Each row is a point on a landscape with many valleys, with its height.
A ball rolls from a point to the lowest of its 4 nearest points, and stops where none of them is lower. Distance is the straight distance between rows; heights are no part of it.
K_550: [ -7   0  20  16  -9  31 -13 -29 -25]  height 4.55
K_156: [  1   7 -25 -21   9   5   6 -14  -3]  height 7.38
K_793: [ 22   6  25  22   5 -36  10  21 -10]  height 5.41
K_535: [-20   8 -37 -38   2  14 -35  29  12]  height 2.48
K_823: [-14 -11  15  16  -7  41 -30 -21 -23]  height 4.47
K_414: [ -1 -29  -5   9 -11  19 -26  -5   7]  height 4.50
K_873: [ 13  15 -28 -21  24 -48  28  29  19]  height 7.88
K_51: [  0  13  55  23  12 -19  10  20 -30]  height 5.26
K_19: [  9  -7 -14  -5  -2  -1   7  -7   7]  height 5.34
K_299: [ -5   4 -21 -15  10  16  -3 -16 -12]  height 6.77
K_124: [ -6   0  49  42 -14 -12  16  21  11]  height 4.29
K_894: [ 14  17  21  23   5  -5  11  -8 -18]  height 5.91
K_733: [  9  14  -3  10  15 -10  20 -14  -8]  height 6.64
K_65: [  5   8  48  32   6 -30  14  29 -20]  height 5.20
K_246: [-10 -17 -18  -7   2  26 -37   2   2]  height 0.36
K_764: [  1  13   2   3   8  24  -2 -38 -18]  height 5.74
K_919: [ 15  12   7  14   8 -20  15  -1   2]  height 6.47
K_122: [  5 -14  -9  -8  -4  -6  11  -6  20]  height 4.38
K_395: [-20  -4  30  31 -25  25   0 -16 -16]  height 6.36
K_411: [  5   8  -4  -8   6  19  -3 -38 -24]  height 7.74
K_328: [  0   7  19  16  -2  12   2 -27 -15]  height 6.29
K_104: [-23 -13  45  32 -28  18   3  -2  -4]  height 5.63
K_128: [ 10  12  41  32  -2 -23  15  12  -7]  height 5.18
K_444: [ -5   2  34  24 -15   4  16 -12  -9]  height 4.28
K_592: [ -3 -19  23  26 -23  -9   8   6  13]  height 3.65
K_418: [ 25  12  -7   4  19 -37  14  14   0]  height 7.02
K_739: [  3   0 -23 -29   8 -10   9  -3  17]  height 4.53
K_789: [ 13   3 -21 -11   8 -18  16  -8   4]  height 5.88
K_623: [ 25   7 -10  -3  25 -48  22  19  15]  height 7.39
K_142: [-18   2 -43 -48  -6   3 -20  25  20]  height 2.86
K_940: [  4 -21 -32 -26 -10 -25   5  21  41]  height 2.72
K_565: [  9 -17  11  23 -16 -20  10   5  23]  height 3.77
K_140: [ 10 -10  16  21 -13  -1  16  -5  -2]  height 1.85
K_737: [  2  16 -39 -42   4 -15  22   8   7]  height 7.08
K_453: [-18  24 -37 -62   1   6 -14  18   1]  height 4.01
K_85: [ 11 -24 -19  -7  -8 -21  17  12  33]  height 3.24
K_874: [ -5  -8 -28 -34   4  -6  -2  13  19]  height 3.41
K_590: [ -5 -15  20  19 -16  10  -2 -14   2]  height 4.37
K_452: [ -9  17 -37 -44  12  14 -11   0  -3]  height 6.56
K_952: [ -7 -18  -4   7  -2  29 -37 -11 -14]  height 3.61
K_279: [  7  -2 -18  -8   0 -26  20   4  28]  height 4.14
K_563: [-16   4  61  43 -10  -1  14  18  -8]  height 2.81
K_173: [-10  -8  -9   0   7  29 -45  -1  -6]  height 2.20
K_91: [  4  21  42  35  -6  -1  15  -6 -22]  height 5.46
K_553: [ 15  16   0  10   7  -1  12 -19 -19]  height 6.67
K_98: [ 23   3 -19 -12  11 -47  26  21  29]  height 7.59
K_278: [  1  -1   0   2   3  11   1 -19  -5]  height 7.15
K_665: [-12  13  21  13   0  33   2 -37 -33]  height 1.12
K_167: [-11 -24  16  22 -15  35 -32 -12 -14]  height 1.93
K_975: [ -5  -5 -23 -18   4  26 -21  -7  -4]  height 2.29
K_35: [ -9 -11 -26 -29   3  16 -36  15  16]  height 1.87
K_157: [ -3 -20 -24 -24  -1  13 -14  10  24]  height 2.57
K_751: [-20  16 -41 -50  15  16 -32  24  -1]  height 1.69

Call two points neighbours if one is among the 4 nearest of the other. Go from one point of each pair to the other, from neighbour to neighbour, staying as low as possible. Name the highest point that can't be avoided.
K_167 / K_940: K_952
K_246 / K_751: K_535
K_246 / K_940: K_874
K_563 / K_140: K_124

Two balls start at each pair of points below. Name the first point that both come to, or write -.
K_733 / K_278: K_85
K_122 / K_623: K_85
K_98 / K_739: -
K_411 / K_19: -
